The views of a scene show one set of named points, each view turned or mirrored, and shifted as a whole, with a little noise and some points left out.
In the rows, 128 means zero.

Scene 1
View 1
q_293: [140 114 134 130 145 130  71 149 106 112 118  90 143 186 106 125  59 125
  98 170 158  55 127 130]
q_914: [119 131 138 129 116 113 117 160 116 124 147 110 171 143 143  88  61 143
 122 154 149  69 115 133]
q_565: [148 145 110 112  95 129  96 174 127 123 162 116 170 140 128  95 105 133
 114 144 131  83 129 129]
q_28: [163  90 100 152 114 125 106 120 106  62 139 116 112 153 119 129  83  87
 126 125 127 131 152 157]
q_532: [198 116  89 154 119 132  82 131  92  59 138 123 116 160  86 157  93  77
 124 112 117 138 175 166]
q_333: [173  74 101 132 113 126  97 114 131  70 136 104 100 152 129 149  99 115
 151 125 117 109 175 122]
q_403: [103  76 135 144 108 121 146 129 129 110 137 106 142 144 157  67  63 122
 117 158 137  88 105 130]
q_704: [ 74 101 128 136 131  88 100 140 131  74 160  84 134 148 205  88  41 135
 100 191 234  77  49 153]
q_593: [125 105 141 149 143  77 110 117 103  62 148 106 121 131 175 148  30 140
 163 128 180  96 135 150]
q_825: [ 99 127 112 134 114 105  96 161 126  85 164  99 151 144 175  80  67 121
  90 178 204  92  64 159]
q_799: [141  72 100 131  98 128 113 122 139  78 143 103 110 148 146 108  98 109
 128 144 132 113 132 129]
q_761: [126  56 129 168 131 103 137  96 105  55 132 112 105 141 156 122  41 105
 143 130 148 118 135 154]
q_322: [126  58 114 144 113 135 118 116 131  88 129  98 115 161 136  96  77 103
 110 156 136 102 124 131]
q_775: [163 105 110 140 128 127  85 132 108  79 130 106 121 165 108 138  80 107
 118 140 138 101 152 143]
q_261: [146  85 101 145 124 129  88 124 116  63 135  99 110 167 129 121  82  92
 103 155 159 114 123 152]
q_114: [128  51  87 125  80 152 122 126 164  98 142  94 116 155 145  71 124 100
  96 163 123 110 113 118]
View 2
q_775: [149 137 103 132  95 109 132 133 163 103 176 149 131 172 145 109 111 132
 122 118 171 127 159 107]
q_799: [122 143  90 135 105 141 118 127 154 121 146 153 113 146 181 120  88 139
 105 122 136 133 133 131]
q_28: [116 148 112 134  93 111 114 128 171 105 151 152 131 161 171 126  89 144
 116 104 179 120 165 101]
q_914: [135 118  87  84  86  98 122 137 146 102 160 120 136 164 126  98 134 104
 108 156  96 126 128 175]
q_565: [135 140  85 110  91 101 142 116 139  91 174 176 150 167 140 107 118  83
 114 142  95 123 138 168]
q_403: [110 123  73 106  96 128 114 148 170 127 132 113 121 160 154 101  99 125
  97 139  98 145 131 159]
q_593: [157 113 142  81  98 101  79 141 123  95 171  88 103 146 147 139 156 168
 109 140 169 101 121 130]
q_293: [180 112  81 116  96 109 139 159 163 113 198 116 126 193 118  82 127 110
 130 148 144 143 154 130]
q_322: [122 126  80 129 104 140 115 148 175 130 142 118 115 163 167 105  89 138
 107 123 136 146 143 129]
q_761: [113 125 122 108  95 119  82 146 172 120 125  94 108 144 169 127 105 178
  99 113 174 123 142 107]
q_825: [115 121 106  83 103 104  76 187 128 101 204 107 112 186 180 121 106 106
 124 157  85 146 137 184]
q_532: [130 162 120 148  87  92 133 113 174  85 176 189 148 170 161 125  92 132
 125  94 206 110 187  80]
q_261: [132 138 104 135 105 123 105 160 164 113 183 134 114 178 179 115  86 135
 124 118 161 142 161 115]
q_333: [149 150 100 152 106 139 135 104 151 114 146 165 116 139 165 124 105 150
 105 108 179 117 135  96]
q_114: [104 147  59 147 116 163 130 141 162 138 138 159 113 157 194 102  62 116
 105 125  99 157 131 151]
View 3
q_532: [143 152 121 156 171 159 106 146 158  99 112 213 155 108 116  79  64  98
 118 189 127 104 106 104]
q_775: [127 135 123 140 128 167 101 127 143 106 132 195 144 108 121  85 110 114
 123 177 136 128 118 138]
q_825: [117  89 139 133 105 111  86  85 155 148 210 153 101  75 134 123 124 138
 149 124 165 190 133 165]
q_293: [ 98 129 133 117  87 175 107  97 110 102 167 171 149 112 130  81 138 135
 135 166 168 132 111 154]
q_565: [141 126 127 123 114 138 114 109 146 114 149 127  92 135 117 128 116 123
 130 179 138 112 101 181]
q_704: [104  79 136 136  78 126  74  86 152 166 200 176 107  51 138 119 168 144
 147 106 163 223 169 169]
q_403: [127  99 141 117  83 119 107 133 130 144 132 167  77  98 141 129 161 123
 136 167 147 167 158 164]
q_914: [123 116 137 116  99 142 103 105 136 126 169 124  99 106 126 134 157 124
 137 160 171 134 149 172]
q_28: [139 127 124 152 144 145 104 150 158 120 113 212 129  94 126  95  97 106
 122 180 123 140 133 120]
q_114: [141  97 129 132  81 100 120 137 142 142 110 194  69 118 137 114 110 130
 138 183  88 174  91 183]
q_593: [122 127 120 154 129 187  73 122 173 139 146 185 147  57 111 110 164 115
 121 132 149 157 197 140]
q_322: [124 109 135 133  90 130 107 140 130 132 117 206 103  99 138  97 132 122
 132 174 121 169 130 152]
q_333: [142 140 108 156 124 175 103 145 165 118  92 207 130 109 106  97 117 111
 115 186  88 130 125 156]
View 4
q_761: [177 151 134 197 120 125 145  88  95 109 126  90 125  89 128 142 152 109
 178  78 111  93 155 114]
q_403: [153 104 115 148 131 128 169  85 105 138 104  86 105 137 118 159 127 108
 187  91 143 102 149 133]
q_565: [143  92  98 114 161 122 150  85 134 164  82 140 108 172 153  99 123 144
 147 115 137 136 133 139]
q_593: [167 129 167 185  96  80 138  83  94 111 106 107 109  95 168 118 164 125
 144 103  96 117 150 117]
q_704: [188  55 134 129  72  74 145  63  79 134  77  30  64 113 146 154 165 117
 204 126 115 136 128 103]
q_799: [175 132 103 156 157 133 133  86 111 161 106 115 144 135 125 132 162 138
 175  86 117 103 129 103]
q_28: [180 154  98 181 161 146 129  88 120 137 118 127 134 107 143  80 156 134
 167  84 103 108 131 105]
q_825: [177  53 106 121 104  95 152  67 103 147  77  57  68 129 151 114 151 125
 196 126 120 139 122 112]
q_261: [196 138  93 155 142 147 110  81 106 143 102  95 116 112 139  94 157 129
 184  89 105 132 123  99]
q_114: [176 110  70 133 173 151 139  83 114 183  98  98 147 159  98 154 153 132
 207  81 136  95 120  99]
q_333: [176 172 124 173 163 134 109  95 116 157 110 149 163 133 137 117 169 151
 148  76 106 109 133 107]
q_532: [184 178  89 179 178 161 111  95 135 137 117 156 142 109 158  33 147 146
 146  87  90 128 124 105]
q_322: [179 136 103 156 145 150 132  87 102 145 108  92 125 129 117 141 144 120
 190  79 128 108 136 115]
q_775: [181 158 112 152 150 148 107  93 113 138  99 128 121 125 151  83 142 136
 150  88 110 139 133 118]
q_914: [141  90 128 125 129 112 163  80 114 137  83 106  85 153 150 128 115 121
 154 114 142 134 149 147]
q_293: [180 141 126 115 127 153 100  91  98 131  74 100  85 145 148 111 111 126
 151  94 130 175 141 137]
View 5
q_333: [ 87 172 156 144 141 146  96 164 147 129 150 117 140 164 154 139 126 144
 164 176  78  71 119 169]
q_28: [101 171 159 136 135 151  78 160 156 184 190 123 143 125 126 142 127 158
 176 171  79  99 113 160]
q_293: [ 91 178  90 108 123 133 150 115 102 168 167 144 155 166 156 135 161 160
 168 132  97 125 106 106]
q_114: [159  98 132 137 151 166 116 137 127 136 176  78 178 129 166 105 155 161
 194 172 104  83 142 163]
q_261: [107 162 136 118 131 142 102 142 133 184 190 104 165 134 131 140 135 150
 177 146  95  94 119 142]
q_914: [107 129 115 147 101 152 152 131  95 165 165 123 131 161 173  94 160 188
 152 119 131 128  72 116]
q_704: [110 122 127  95  85 128 157 108  95 203 197  48 195 142 147  93 126 161
 138  54 173  87  79 109]
q_775: [ 85 186 133 131 131 142 115 145 134 164 164 143 137 158 146 136 138 160
 163 157  85 112 106 138]
q_565: [105 114 107 168  99 158 121 149  88 149 163 128 118 160 167 120 187 185
 181 148 110 103  77 126]
q_825: [118 110 115 122  79 143 130 124  91 204 198  75 173 134 143 109 157 174
 163  86 151  97  76 113]
q_322: [126 145 142 122 144 152 128 133 139 160 173 104 169 137 155 107 129 162
 166 154 107 107 131 149]
q_403: [136 122 141 136 131 158 153 127 126 161 171  98 155 142 173  72 131 182
 151 135 136 127 105 139]
q_593: [ 61 184 167 128 101 131 126 153 143 181 162 104 137 168 149 108  94 155
 115 100 131  94  71 140]
q_761: [101 176 183 126 137 147 115 148 171 181 177 105 150 138 145  98  84 157
 131 137 117 108 108 163]
q_799: [119 135 149 141 138 154 110 152 137 145 169  93 157 147 156 115 135 154
 169 160 102  82 121 164]

Which points are out of place in each view (at most two, in the order of its rows)? Write none if all are in place.
view 1: none
view 2: q_403, q_593
view 3: q_565, q_704
view 4: q_761
view 5: q_28, q_775
